Points on a hilly landscape, in no order, each with its height.
From any point a ball rolls to the lowest of the 2 points nearest to it. It stops when none of these is lower. Distance is the straight distance between rows; heights are no part of it.
Rom height 36.4: 118,100,98,126,122,112,124,117,96,65,112,99,145,107,91,95,114,108,85,103,91,135,114,96
tep height 38.5: 61,93,112,82,89,86,65,113,112,122,67,123,94,75,104,116,75,75,110,110,124,98,77,101
bavu height 49.6: 60,86,89,104,110,86,83,108,112,109,91,126,111,93,100,118,66,88,105,105,120,126,74,89
Nes height 43.8: 61,96,98,95,80,97,86,88,102,129,80,105,64,86,115,103,74,100,121,95,113,76,94,80
Dib height 65.3: 96,96,134,91,89,93,98,98,107,125,84,112,74,74,130,97,102,124,110,77,103,66,113,81
sesor height 58.1: 72,123,78,111,91,104,103,116,70,64,100,72,98,128,81,105,97,88,113,113,108,93,81,102
fuz height 20.4: 88,107,96,113,88,107,102,88,117,97,59,109,108,106,107,92,108,105,128,108,110,106,75,100
petev height 37.8: 99,117,87,94,101,115,99,117,89,98,141,75,89,107,101,115,103,92,85,89,92,89,139,117
vofiz height 66.0: 104,85,135,94,98,92,100,103,110,126,103,120,81,74,134,110,102,126,95,70,94,74,125,80
koso height 60.7: 101,91,112,99,91,102,94,88,118,123,92,122,88,95,124,113,114,106,105,89,101,85,103,108
darez height 71.7: 48,107,119,99,100,86,88,131,93,100,81,108,100,96,101,118,67,86,111,106,127,100,84,69
kevos height 68.7: 124,72,111,92,114,93,85,100,123,123,122,133,105,95,107,125,98,106,71,86,89,115,114,103
nuf height 45.4: 79,90,72,82,98,81,91,88,90,105,95,86,85,102,76,91,58,88,109,110,104,104,65,98
Veduz height 64.1: 111,107,139,82,85,88,80,89,114,129,64,119,76,71,127,78,108,122,114,89,108,68,99,98
vopa height 42.9: 112,112,141,99,96,93,106,107,114,107,90,124,114,94,141,110,139,120,103,83,96,79,105,102
beri height 55.9: 87,106,103,130,97,119,123,96,116,107,92,116,121,96,144,121,123,121,114,95,89,99,116,84
Pipet height 39.2: 73,120,134,87,90,86,76,134,97,91,52,108,107,91,94,100,94,83,118,113,131,92,69,100
Sanob height 60.2: 68,114,111,95,93,87,104,119,78,92,88,82,85,110,85,100,71,95,115,103,115,83,87,69
roku height 40.4: 136,63,101,104,109,98,105,72,112,119,103,114,103,80,99,82,92,121,85,99,82,118,122,76
mure height 42.1: 78,92,128,107,110,93,89,130,118,109,96,139,124,96,124,140,99,94,94,95,116,109,98,91
zuvu height 43.0: 113,104,91,125,103,119,134,99,76,80,108,60,115,98,86,66,102,104,100,119,94,111,121,80
Mopu height 10.4: 60,121,73,125,120,105,109,115,89,86,124,91,105,112,105,115,73,96,103,114,107,115,110,75
satu height 24.0: 142,108,109,85,101,101,100,106,85,80,115,84,99,120,77,94,133,91,77,100,85,94,102,128
kogon height 37.6: 120,109,145,86,109,84,97,139,89,85,118,106,109,113,98,120,123,100,77,88,99,87,106,105
mab height 42.6: 92,113,124,94,99,85,98,124,94,81,60,97,109,102,80,82,84,105,117,104,119,102,72,79
Paf height 56.1: 119,111,67,101,83,129,107,84,89,88,117,60,94,113,89,86,130,85,97,108,84,95,121,142
Mano height 50.7: 112,89,70,97,104,106,100,81,99,110,121,89,92,102,86,97,89,96,92,104,89,111,111,110
ped height 25.4: 81,95,76,113,97,104,97,82,120,99,69,117,111,107,98,97,94,98,120,107,111,123,68,105
zoz height 41.7: 115,94,118,79,90,89,103,91,90,113,93,87,66,90,88,80,89,111,105,88,97,72,107,83
vaguv height 35.4: 110,94,103,124,131,101,125,120,93,68,112,105,143,101,85,92,89,112,86,99,97,140,110,77
nazu height 29.9: 75,110,103,83,76,98,88,104,92,108,99,97,73,109,109,123,121,78,109,94,110,61,85,136
nev height 61.7: 116,87,77,115,94,128,109,64,114,122,111,103,90,93,122,102,121,108,98,97,82,100,130,118
Nam height 34.1: 87,119,114,97,93,99,92,139,79,79,119,94,101,124,100,136,123,86,92,96,108,78,102,122
noze height 68.1: 127,83,101,109,105,119,115,85,101,121,132,96,94,74,119,93,108,119,79,87,75,97,157,92
zupu height 44.2: 121,98,94,126,107,116,134,99,83,65,95,74,131,102,78,64,111,103,96,114,95,123,104,90
senag height 29.0: 140,113,108,81,91,103,94,90,92,94,114,90,87,121,91,95,149,90,83,93,86,77,97,145
Mubo height 29.5: 82,107,71,102,115,96,104,96,80,109,141,75,74,89,91,93,54,99,97,111,99,98,129,69
zup height 41.6: 71,85,99,75,87,88,62,99,119,121,74,127,100,83,104,120,88,68,106,110,117,103,64,128
pifol height 35.2: 82,108,91,102,82,109,96,96,102,104,98,101,87,117,112,124,124,88,111,98,105,79,91,129
lole height 43.6: 86,111,91,100,86,120,109,93,87,112,115,81,60,103,117,111,115,100,107,81,96,63,120,120
figer height 32.7: 103,84,125,62,102,70,66,116,106,118,86,118,93,85,79,102,74,86,90,99,111,104,77,101
Zul height 18.9: 113,76,79,74,118,80,85,99,95,104,127,99,98,100,69,101,64,90,78,100,90,122,86,110
magu height 42.5: 102,109,100,93,73,108,103,69,106,113,80,97,69,105,114,91,130,102,122,93,101,65,92,124
tade height 46.1: 70,103,103,97,77,107,99,84,100,124,83,99,59,93,121,103,98,104,123,87,108,65,100,96
kolu height 23.7: 68,114,124,96,82,103,96,115,94,107,98,107,78,103,128,129,125,86,109,84,118,59,99,119
gofif height 38.9: 143,108,126,107,110,103,118,110,100,72,104,103,135,110,105,95,147,112,83,99,81,108,107,107
Nago height 48.8: 112,93,111,117,105,106,132,93,99,98,94,96,123,83,116,88,102,126,105,101,82,108,120,63
fov height 44.8: 127,93,120,91,113,87,87,108,119,88,81,127,123,106,85,93,114,100,88,95,104,125,70,115
zumiv height 32.9: 132,91,116,79,86,96,94,66,107,124,89,103,63,88,104,77,118,111,100,83,91,70,104,111
siv height 17.1: 66,104,90,117,99,106,106,94,99,115,104,105,87,101,119,115,78,105,112,100,104,94,110,71
nusuz height 34.2: 84,106,97,107,96,105,124,87,77,109,105,73,70,90,103,82,73,115,114,98,97,77,124,54
loke height 60.1: 124,101,106,109,91,122,126,79,98,109,107,90,93,90,120,90,135,115,99,91,79,82,132,107
gid height 18.6: 113,80,90,102,101,97,98,75,117,108,76,113,102,94,89,82,86,110,108,103,100,119,87,89
Zisu height 38.1: 112,96,107,93,79,109,104,61,110,123,81,103,63,87,121,82,124,114,118,85,95,66,106,110
vovi height 37.3: 113,121,117,103,88,110,105,98,100,94,105,105,95,116,126,115,158,101,100,87,98,70,106,137
dule height 32.2: 90,103,88,100,104,96,116,92,75,100,113,69,74,96,80,80,60,102,106,108,100,91,112,61
gozi height 27.0: 94,106,91,107,89,103,116,85,91,89,66,80,92,105,84,69,84,105,126,110,106,98,81,71
Gikud height 46.6: 108,86,133,76,107,76,91,123,92,115,110,107,85,90,88,107,73,104,84,86,103,88,110,73
zanem height 55.3: 72,111,38,117,100,113,103,81,91,80,104,81,105,118,88,97,91,84,114,121,100,120,76,122
rif height 43.3: 84,107,128,94,86,92,94,108,105,116,62,106,87,83,112,91,84,116,122,98,111,81,96,71
kupe height 57.3: 109,105,63,103,108,118,88,106,111,91,137,94,117,116,97,121,114,85,81,102,90,124,120,141
kipod height 49.7: 108,83,105,119,116,96,124,92,99,101,100,102,119,79,103,83,74,127,100,104,90,121,120,46
mup height 48.3: 119,87,136,66,105,77,86,118,93,116,117,108,77,96,88,110,92,96,77,81,98,81,103,99
Suzo height 41.8: 100,118,112,121,96,108,111,120,93,63,93,99,127,123,109,113,136,108,108,103,100,99,94,104
komo height 36.1: 80,91,127,72,96,78,62,122,107,121,68,123,94,71,92,105,69,83,102,106,123,100,82,94
Lomuv height 59.5: 64,109,110,89,100,80,92,136,73,80,96,86,97,112,75,111,68,83,106,106,120,93,75,81
gis height 46.2: 76,99,78,117,137,91,99,123,101,91,135,114,120,102,95,121,62,97,87,106,110,137,106,81
sok height 23.9: 123,104,119,88,98,89,103,109,92,78,82,93,105,114,75,84,109,100,101,101,103,98,78,100
Mege height 36.8: 119,70,102,107,96,100,101,66,120,124,82,116,96,76,114,81,93,129,105,98,87,102,116,70
kave height 43.2: 143,104,135,88,94,90,105,84,115,107,66,108,105,80,111,60,117,127,107,97,89,89,97,85
varo height 26.8: 132,83,99,102,90,106,108,61,116,108,65,102,97,90,95,62,108,114,114,107,92,106,91,91
duba height 44.6: 125,116,150,94,104,84,109,119,111,92,86,119,133,92,127,98,134,125,100,89,92,92,100,87
gigak height 40.5: 76,105,85,77,77,87,87,97,88,96,73,79,83,110,79,91,85,81,122,111,110,83,55,114
Tefu height 56.5: 99,79,79,89,92,103,91,76,104,134,122,103,61,89,111,112,92,101,94,84,91,82,115,117
zofo height 20.1: 100,106,102,97,106,88,103,124,81,62,90,89,112,119,67,92,92,95,102,103,110,111,74,96
Noz height 33.8: 123,113,100,98,90,116,103,92,100,96,115,94,90,119,108,108,148,96,93,92,88,79,111,143
Vidiz height 21.0: 71,105,87,119,88,112,111,78,105,112,80,98,86,102,115,99,89,108,125,104,103,93,98,77
Ligom height 54.7: 99,99,78,131,93,128,121,70,114,102,90,103,112,106,121,101,124,109,115,108,90,110,109,106
ret height 71.1: 55,107,126,91,92,88,88,131,89,108,90,104,88,95,105,124,80,84,109,97,123,78,93,80
gisik height 9.5: 126,90,85,75,113,89,91,107,88,93,129,85,100,110,66,99,87,89,73,100,84,117,96,121
dede height 59.6: 135,101,97,110,110,124,111,102,104,90,126,91,124,104,99,98,130,101,76,101,80,120,134,121
fegak height 50.2: 84,121,108,119,82,122,126,91,96,99,93,90,88,103,138,106,136,115,121,87,93,65,117,102
Duzol height 40.8: 96,93,139,94,107,88,84,133,115,105,105,139,121,99,118,139,113,88,84,93,113,104,97,108
dud height 53.2: 106,85,79,80,94,91,77,87,114,104,94,112,104,112,88,108,111,80,96,104,97,112,59,148
pofer height 54.8: 73,102,99,125,93,117,108,95,119,119,98,122,102,100,145,133,116,110,113,91,100,91,113,97
Vud height 34.3: 98,107,99,130,124,105,135,120,80,64,107,83,135,99,88,82,86,111,98,109,100,126,113,61
karug height 47.7: 62,80,87,86,103,83,74,108,107,115,104,119,104,94,97,129,68,73,97,107,115,111,72,108
Vinu height 47.5: 123,105,121,111,102,103,131,103,92,83,92,87,122,96,103,83,117,120,103,101,85,100,111,74
gedun height 34.6: 100,77,75,102,116,91,93,86,118,96,85,126,118,95,76,86,77,99,99,98,106,142,67,105
vef height 36.0: 111,113,127,88,97,92,95,131,82,82,115,95,97,121,92,119,125,92,87,92,102,79,99,117
vav height 61.8: 85,108,65,93,106,110,80,115,105,115,155,91,90,101,115,135,87,82,80,91,95,99,131,129
farud height 43.1: 71,102,84,92,92,88,90,99,96,93,69,92,94,104,77,87,68,88,121,110,118,106,57,94
Zuse height 24.1: 78,107,77,116,92,111,117,76,92,99,85,83,86,105,98,85,81,101,123,113,102,100,93,75
rokap height 37.5: 117,85,89,123,122,105,125,96,104,70,85,112,138,97,74,68,94,109,94,100,100,142,85,90
piti height 28.2: 84,120,142,90,85,92,89,122,94,95,84,109,93,105,117,116,131,89,109,93,120,62,91,115
Lem height 53.1: 75,133,71,133,98,133,116,108,91,77,123,71,112,113,115,105,110,96,106,112,97,105,135,96
Pevu height 39.8: 103,115,83,113,95,128,119,96,84,96,130,56,94,95,99,81,107,97,96,107,90,93,151,101
Gugig height 46.9: 122,91,80,105,97,108,105,74,112,88,80,103,109,112,84,82,119,97,106,107,96,118,76,123
Geve height 46.4: 140,106,137,91,98,94,127,104,86,86,90,82,105,96,92,70,117,117,97,96,86,83,107,77
kob height 18.5: 136,99,90,85,107,106,97,103,92,92,129,82,101,112,77,99,115,90,72,99,81,108,116,128
der height 49.2: 123,93,105,122,108,110,125,89,112,85,81,109,136,97,105,85,118,116,105,103,91,124,97,92
vasuz height 51.3: 84,91,45,95,90,104,96,59,96,116,107,80,76,100,92,91,75,90,112,115,91,98,86,113
zun height 50.4: 98,89,109,114,117,93,114,106,106,93,88,112,124,89,98,90,73,122,105,99,102,125,100,55
muron height 27.9: 122,116,131,80,90,83,89,110,94,82,77,99,102,116,87,88,127,95,103,102,110,84,73,117
zasa height 32.1: 119,84,95,114,85,113,115,56,114,115,68,100,94,83,114,70,109,122,119,105,88,96,106,81
kamiz height 26.1: 106,65,80,82,115,79,79,89,108,120,118,115,94,91,82,105,60,96,83,100,96,122,90,97
Mipi height 38.0: 125,93,116,69,87,94,91,78,96,123,104,97,51,92,104,88,121,101,93,74,93,62,100,127
Giv height 57.9: 77,92,67,90,97,99,80,101,105,113,121,104,98,109,104,134,92,77,94,105,99,103,83,138
kivi height 58.7: 118,111,83,111,108,121,99,115,102,81,133,89,124,115,97,113,123,93,79,100,88,121,131,128
gelev height 39.0: 101,105,146,86,105,82,84,143,98,88,101,121,118,109,102,129,118,87,85,94,115,94,91,107
dalu height 24.7: 101,93,70,123,129,110,108,97,111,98,130,107,123,97,99,106,82,103,86,108,96,141,125,90
tez height 53.7: 107,78,80,88,95,97,92,73,102,125,110,98,73,92,94,98,81,102,97,96,91,95,108,99
Mobo height 39.1: 130,101,121,87,96,92,91,89,117,103,85,118,105,105,103,94,131,103,97,96,100,96,86,119
rivo height 27.1: 131,81,112,86,89,95,88,66,122,129,82,118,78,82,108,79,110,117,100,90,91,86,103,100
pena height 56.4: 90,103,59,114,96,110,108,85,94,75,87,87,108,119,81,89,102,88,114,113,103,117,69,121
Migi height 64.0: 63,96,70,103,113,95,86,106,100,126,142,107,81,93,116,133,58,89,92,102,105,100,114,91
Rozip height 32.4: 87,108,78,145,122,123,130,98,97,84,118,91,133,94,113,90,92,111,100,118,95,134,128,71
fozug height 38.3: 117,89,129,90,98,86,86,97,120,120,69,122,100,76,109,85,88,125,106,96,100,100,100,75
zavif height 62.5: 94,104,123,92,81,100,87,87,118,126,74,120,77,87,129,100,119,105,117,89,111,71,95,114
Lugob height 51.0: 63,96,87,118,112,97,92,115,111,91,95,127,127,109,101,125,86,88,103,103,117,131,75,100
Tigo height 50.6: 101,108,96,130,98,115,127,92,102,73,72,94,128,108,102,83,117,111,119,109,99,114,88,87
baz height 42.4: 86,106,80,122,98,113,105,98,109,81,88,109,119,122,104,115,119,95,112,107,106,115,81,117
Reb height 9.4: 131,82,104,85,102,86,85,82,120,107,74,116,101,94,80,76,93,105,98,99,98,116,76,103
tarib height 60.8: 123,96,76,110,89,125,122,74,80,104,115,51,90,93,80,57,107,93,96,119,88,100,128,107
tigig height 66.2: 99,90,98,90,110,92,99,105,90,116,130,96,81,96,95,113,72,103,87,90,96,94,122,85
nifep height 51.4: 90,124,108,124,86,119,134,102,87,84,89,80,107,106,125,99,130,117,120,99,91,77,114,85
Tes height 51.8: 72,115,113,116,101,100,117,120,90,86,85,95,112,108,107,106,88,110,115,102,107,96,97,60
nizi height 51.5: 83,118,105,130,103,108,131,112,90,68,76,89,128,108,107,90,99,115,121,107,102,108,92,62
Fomir height 48.6: 130,108,157,66,101,71,85,119,97,105,82,105,92,90,88,78,101,110,91,90,104,80,92,87
vipem height 34.0: 136,78,113,95,99,100,89,69,131,128,96,133,96,89,122,99,124,115,88,89,86,100,106,111
Kof height 71.6: 98,101,95,101,107,102,85,129,104,92,129,114,117,120,104,144,117,82,79,96,101,111,102,132
komaf height 17.7: 90,110,83,103,114,89,107,126,69,55,107,77,112,119,59,90,77,90,97,107,110,116,78,93
penob height 63.0: 70,107,57,105,115,105,85,107,106,115,152,97,94,100,115,132,69,85,88,105,100,110,123,108
peg height 38.8: 96,84,110,82,92,85,92,91,93,124,100,98,62,84,97,94,72,110,101,85,101,73,111,74
dap height 45.7: 125,102,82,110,104,111,117,98,80,67,100,73,114,114,67,75,111,93,94,111,95,117,94,111
sove height 39.3: 88,101,74,111,92,115,98,88,110,105,101,107,101,116,109,122,117,92,108,105,100,105,93,128
porat height 47.6: 131,101,124,109,112,95,113,107,116,75,71,119,142,99,100,79,123,119,102,98,96,123,83,94
turar height 31.7: 74,120,124,98,81,98,87,132,83,77,98,104,100,119,110,133,137,79,105,100,120,69,86,126
refu height 64.9: 104,85,75,94,121,93,86,110,105,91,126,112,122,112,82,120,88,86,77,99,96,136,85,130
doli height 35.0: 123,110,124,79,85,91,86,84,113,110,72,109,87,100,104,81,125,103,110,97,106,79,83,118
sasev height 52.1: 57,110,87,132,107,111,101,119,107,90,104,119,123,118,120,140,102,91,106,106,114,118,93,100
biv height 51.1: 116,104,112,99,107,101,112,114,88,90,116,91,106,109,91,105,104,105,89,96,91,101,118,93
gaka height 46.0: 111,100,120,69,93,86,92,114,85,108,115,93,72,106,89,109,105,91,87,84,98,70,97,115
por height 60.6: 96,83,126,58,89,78,66,104,102,133,101,116,63,78,104,113,93,81,88,82,110,68,91,119
gafi height 49.8: 116,114,166,76,104,73,97,138,95,96,86,107,108,91,103,93,105,115,95,87,105,79,98,77
nukoz height 45.3: 150,90,127,94,103,97,114,81,110,103,87,104,111,89,101,70,123,118,92,97,80,101,105,89
mifim height 67.5: 107,69,118,87,108,82,77,106,117,130,109,134,94,84,109,120,78,106,82,86,101,105,109,86
bofeb height 12.8: 73,122,68,121,127,104,108,122,84,70,133,83,115,111,88,104,74,92,94,116,108,127,111,85
Kikun height 53.4: 68,100,91,123,100,113,99,102,118,112,102,125,111,109,130,138,104,96,107,101,107,109,100,101
lafub height 13.5: 60,108,82,118,107,101,103,106,97,101,108,103,100,109,108,120,75,94,109,108,110,109,98,80
Tuf height 30.0: 107,99,103,87,92,90,104,91,91,96,73,81,85,102,73,71,79,102,115,105,105,95,80,80
kotip height 43.4: 122,95,96,101,90,106,99,69,122,106,75,114,100,107,104,90,127,103,112,104,97,105,83,120
tonum height 48.4: 95,86,52,86,105,91,96,71,88,103,112,76,86,98,70,81,60,90,102,116,91,111,77,106
vak height 37.9: 89,119,93,114,98,128,122,100,83,102,132,63,81,90,116,93,101,108,98,90,90,80,157,88
zegup height 57.1: 107,94,109,119,95,112,116,82,120,115,93,117,111,87,137,108,123,125,110,91,85,96,118,88
buvub height 33.9: 73,135,76,109,111,116,102,126,87,87,152,65,93,105,106,109,84,91,93,103,101,96,150,90
rutos height 28.0: 108,90,62,117,124,110,108,89,102,91,126,95,120,97,82,89,84,97,86,112,97,144,113,105
Kelus height 52.3: 88,122,88,135,93,130,131,99,88,81,101,78,115,109,117,99,121,108,113,110,91,97,124,89
Zedo height 43.9: 100,100,125,82,106,77,95,128,89,86,80,95,102,102,69,88,72,101,103,99,114,103,80,73
guli height 43.7: 76,94,109,115,115,98,101,122,108,109,115,123,115,102,120,135,81,104,95,96,109,112,112,76
dez height 58.9: 122,97,109,106,92,112,117,77,109,108,92,104,98,96,117,91,127,114,105,95,86,89,112,101
rak height 63.6: 124,79,77,103,123,103,95,96,116,95,120,120,125,108,84,110,101,95,73,98,90,145,99,126
Feg height 40.7: 121,97,125,97,100,93,101,97,117,104,69,112,111,89,105,81,104,120,110,98,98,103,92,82
Defuf height 64.5: 91,92,66,123,100,119,115,62,97,119,118,85,83,83,109,83,81,109,105,114,90,104,134,77
mupiv height 40.9: 140,110,115,109,102,108,108,95,107,82,101,109,125,115,111,102,157,105,88,101,86,102,100,127
geki height 47.2: 89,103,137,96,105,87,101,131,99,99,95,112,110,100,108,118,93,105,100,91,109,94,102,76
mif height 45.8: 117,117,143,103,104,88,113,132,93,69,88,102,133,108,107,101,127,117,102,96,98,94,96,84
bisu height 41.1: 81,117,128,90,88,88,89,122,99,99,54,99,95,93,94,88,84,102,123,107,121,88,79,81
sigo height 31.6: 100,135,147,87,82,87,83,114,98,93,71,111,103,104,121,96,142,94,114,99,124,63,82,123
pobek height 45.1: 96,92,129,80,109,71,90,127,91,103,93,105,96,93,77,98,59,103,96,95,111,103,92,63
zum height 27.8: 106,84,105,64,102,73,78,109,93,105,100,100,90,101,70,101,74,86,89,99,101,101,72,108
fuze height 35.6: 82,116,105,116,93,113,130,100,78,99,101,75,86,97,112,94,95,114,115,95,94,75,123,65
vurut height 41.0: 105,107,97,92,93,114,103,102,90,110,128,87,72,105,110,114,118,97,91,79,92,74,128,126
Repi height 62.4: 114,93,67,122,96,130,120,68,95,107,118,69,103,90,95,69,106,96,97,120,89,116,132,106
donu height 70.6: 113,90,109,94,108,96,82,112,120,107,115,134,116,113,110,136,126,85,77,94,100,113,89,136
Ferid height 37.1: 89,115,106,84,77,93,98,101,84,94,76,77,75,113,85,87,103,92,123,103,110,69,76,104
bovi height 58.6: 101,85,114,55,86,79,61,95,110,130,92,118,79,87,99,109,103,73,90,95,106,79,71,138
rela height 46.7: 139,108,138,65,94,77,87,101,99,100,72,95,87,96,77,63,103,106,101,97,103,84,81,96
kos height 54.4: 85,127,50,120,98,123,98,110,85,57,124,68,117,121,87,101,110,83,101,118,99,119,108,126
Gof height 69.6: 85,91,118,85,96,90,85,116,102,117,107,116,88,97,107,129,94,87,94,91,111,86,97,104
zuv height 35.5: 100,76,107,95,99,86,76,90,125,126,73,130,96,78,104,95,74,115,105,99,106,111,94,78
fuvos height 69.5: 122,85,103,89,110,97,88,104,115,114,122,123,104,108,101,126,109,95,76,91,91,111,104,121
nogo height 37.7: 132,108,115,120,112,112,124,122,88,60,110,89,144,109,96,93,135,110,84,103,84,118,116,101
vavun height 31.8: 110,80,59,111,119,104,109,74,103,94,109,99,112,96,73,78,79,97,94,110,96,139,92,103
letu height 62.3: 129,82,95,114,120,106,107,93,123,90,99,129,134,105,96,102,118,107,85,97,90,141,95,113
Rof height 65.2: 86,83,92,86,109,86,84,110,95,128,139,106,74,89,103,128,61,94,81,87,101,91,119,92
sotu height 30.8: 86,82,67,100,107,92,91,83,112,100,93,111,108,104,83,98,77,91,105,105,104,128,65,113
nol height 28.4: 111,87,78,130,116,124,116,85,115,109,126,105,126,87,118,102,101,112,88,107,84,133,142,91
torin height 34.8: 105,129,135,95,88,91,82,112,110,87,57,116,119,105,113,91,135,99,119,109,123,86,70,121
las height 52.5: 113,104,98,95,95,104,114,97,80,91,107,73,88,110,82,89,100,99,99,101,93,89,111,96
Poz height 58.8: 98,82,103,91,92,99,89,88,109,133,111,117,66,86,121,117,99,105,94,78,99,77,115,106
kepi height 59.9: 86,95,65,86,103,104,76,108,105,116,144,99,96,107,107,139,89,77,81,97,94,102,104,143
tun height 42.3: 142,93,114,83,106,88,89,92,113,97,94,116,108,111,84,91,124,98,81,98,91,114,79,121
vadu height 31.5: 120,113,127,69,90,77,70,105,102,93,71,107,100,108,83,84,120,84,99,105,115,89,59,131
Remit height 44.9: 78,77,92,85,98,90,69,101,122,122,96,132,107,94,107,134,92,72,95,104,111,113,71,128
pibi height 59.0: 123,99,71,96,86,125,111,72,86,109,124,56,79,95,83,69,113,89,91,107,81,92,131,127
vokos height 49.9: 100,100,104,100,105,95,102,117,96,90,106,102,108,115,90,113,99,98,96,99,102,106,98,99
pud height 57.5: 77,112,73,103,91,98,100,107,80,63,83,79,104,123,73,94,96,85,117,111,111,104,57,113
Vini height 40.3: 96,118,125,108,88,107,106,105,109,97,91,114,108,110,135,118,144,107,113,92,104,75,100,116
Dal height 59.4: 114,88,71,100,95,122,96,73,110,128,133,98,75,90,115,108,108,101,87,87,82,94,138,126
zivaf height 19.0: 142,77,111,76,97,84,77,73,122,124,80,120,86,88,89,76,99,109,91,96,90,104,89,103
Pab height 50.0: 124,93,88,87,94,94,86,80,116,91,78,110,107,114,81,88,123,88,101,104,100,114,56,141
taki height 53.9: 76,96,39,101,98,106,94,71,100,102,112,86,96,110,93,104,79,84,109,118,95,115,73,130
bafuz height 37.4: 92,125,132,92,93,87,75,128,106,86,47,116,117,93,98,88,111,93,117,114,130,100,64,115
fari height 47.8: 110,101,64,100,105,108,106,91,86,83,117,72,104,110,71,86,93,87,93,112,92,119,100,117
Kamez height 59.1: 60,118,83,97,97,90,97,123,67,79,110,72,90,120,82,114,74,81,108,112,112,91,80,93
tif height 30.2: 113,116,124,80,85,88,81,97,109,105,51,103,91,96,93,72,107,102,120,107,116,84,71,110
lipu height 32.0: 83,115,72,110,116,111,105,104,93,105,150,77,89,90,105,100,72,98,91,108,97,104,149,81
Fivoz height 42.7: 111,104,114,64,84,87,88,95,86,111,108,89,57,104,94,99,119,88,93,82,99,58,89,135
lizir height 54.1: 115,111,89,106,88,117,116,91,84,86,104,71,93,115,90,91,125,97,102,105,90,88,112,117
Nebon height 70.5: 66,102,114,89,93,90,93,124,86,111,113,100,81,102,104,130,84,85,99,92,115,76,100,95
Tefak height 53.8: 69,135,55,130,102,125,104,111,85,67,125,68,109,120,100,105,102,87,107,119,103,113,118,105
Gusu height 41.5: 96,116,83,125,94,129,131,92,76,90,116,52,100,95,98,70,102,101,106,117,93,97,139,83
mutol height 33.7: 108,114,125,77,84,86,101,108,86,93,68,79,80,104,78,74,91,104,118,101,110,73,82,85
Kap height 68.6: 99,77,110,80,100,84,75,104,113,128,109,127,90,91,103,126,86,87,85,91,104,98,95,108
zat height 41.2: 55,94,113,91,86,91,75,106,109,130,74,120,79,75,118,115,72,89,113,101,122,84,93,83
pirel height 36.7: 90,116,108,116,98,119,137,106,76,98,118,68,90,88,121,92,102,119,104,89,85,75,145,69
Migug height 30.9: 97,95,86,139,116,120,128,88,107,104,114,103,130,86,125,100,96,121,101,109,86,127,133,68
liben height 15.2: 85,114,68,116,127,98,112,120,75,56,124,77,118,110,65,86,72,91,94,114,107,129,97,90
zibab height 46.5: 116,105,125,104,113,88,98,122,112,66,69,124,137,107,87,88,116,107,99,97,112,123,68,106
vala height 51.2: 77,100,112,109,113,90,107,117,97,95,93,106,110,100,97,104,68,111,109,103,110,113,97,56
deti height 44.3: 134,99,129,76,94,87,106,94,91,101,90,88,82,100,82,75,105,107,96,92,92,78,99,89
busuf height 46.3: 83,99,144,86,107,78,89,140,101,103,84,117,109,89,97,112,75,100,99,96,118,99,94,69
ref height 35.3: 116,83,79,106,115,97,111,87,102,82,88,103,119,101,67,73,85,101,98,103,101,136,79,97
sop height 45.0: 72,91,92,109,123,90,90,121,105,112,130,122,109,100,108,138,66,93,88,101,111,122,106,85
noto height 42.8: 145,71,113,94,118,95,101,92,109,114,116,113,106,87,94,93,97,116,71,93,79,118,123,83
lifak height 35.1: 110,103,110,66,91,75,74,112,96,82,73,97,102,110,67,84,101,80,101,106,110,97,45,131
Dupi height 66.5: 72,86,78,113,97,107,96,77,106,134,117,110,65,84,129,118,79,109,102,88,99,83,127,84
mima height 60.9: 126,93,91,114,108,117,107,91,117,96,112,113,123,110,106,110,128,103,85,100,85,126,113,123
vuver height 65.5: 85,91,72,118,93,120,109,68,105,125,110,99,75,91,124,102,92,111,109,98,92,91,125,88
fol height 61.6: 122,103,93,116,93,133,117,81,109,107,117,95,104,100,125,102,145,106,94,95,78,94,136,127
raz height 24.9: 82,103,57,129,129,105,116,84,95,92,126,88,103,89,88,76,62,97,100,126,103,134,111,72
dite height 31.9: 101,67,91,87,105,79,73,88,117,124,91,124,92,83,91,100,63,104,95,100,105,119,88,86
sut height 56.0: 97,81,90,65,90,85,69,95,108,118,105,111,92,103,95,121,101,73,88,102,96,94,64,148
zaros height 25.3: 105,113,109,99,87,98,94,95,112,88,52,104,107,107,94,79,115,103,125,108,113,100,67,108
Bubed height 27.2: 76,112,65,124,121,106,118,86,86,100,131,78,86,88,98,80,59,100,105,126,101,112,126,58
Resul height 48.7: 85,102,116,100,100,92,94,121,101,93,84,111,110,108,97,112,98,96,105,100,114,104,84,94
bemi height 48.5: 83,112,112,109,80,113,117,81,103,114,76,95,77,93,131,94,117,119,128,88,99,64,107,88
bodo height 35.7: 82,130,71,106,97,121,99,117,87,87,141,65,94,113,104,115,102,88,95,98,97,91,139,113
kod height 63.5: 97,94,57,132,105,126,117,65,99,112,123,75,100,82,104,71,89,99,101,125,92,121,136,90
tota height 44.7: 148,83,129,88,112,89,107,96,106,101,97,108,110,93,89,81,104,116,81,93,84,110,105,83
peted height 33.5: 81,112,79,139,125,113,128,106,91,69,109,92,129,104,96,90,85,106,102,114,103,133,107,71
gute height 40.6: 97,115,131,109,100,95,96,137,95,72,98,113,127,121,109,128,130,99,97,98,109,95,92,107
Tebar height 55.7: 89,111,57,115,104,117,97,100,99,83,123,87,114,117,95,115,106,87,98,110,96,121,105,128
rava height 32.5: 95,90,103,68,100,74,75,117,94,89,92,102,104,107,70,106,89,76,92,103,107,106,54,128
Gedab height 55.8: 77,98,49,92,96,106,84,90,99,100,120,88,100,117,97,122,92,79,100,112,93,105,76,146
dukuf height 53.3: 103,105,90,133,94,128,136,82,98,94,95,86,120,96,120,90,123,115,112,110,85,103,122,87
tere height 36.2: 83,89,98,101,95,96,104,85,91,123,102,94,63,84,108,94,69,116,108,90,100,77,120,61
rusi height 67.1: 118,90,102,96,107,106,107,97,96,117,129,96,84,91,103,105,95,111,82,86,85,94,139,93
gonud height 66.7: 99,79,139,87,102,82,82,117,114,129,102,133,91,74,122,118,85,113,86,80,105,86,116,76

Call two points neighbours if one is among the 2 nearest of the other. Go from one point of each pair to the other, from neighbour to neighbour, staying as low as possible. Name the highest point that can't be avoided.
raz and dalu -> rutos
raz and fuz -> ref
zum and Mopu -> lifak

Where does a ball stop that starts at each point below?
mima -> zum
por -> fuz
mupiv -> dalu
loke -> zum
Ligom -> zum
gafi -> kolu
vuver -> kolu
duba -> gisik
Resul -> kolu
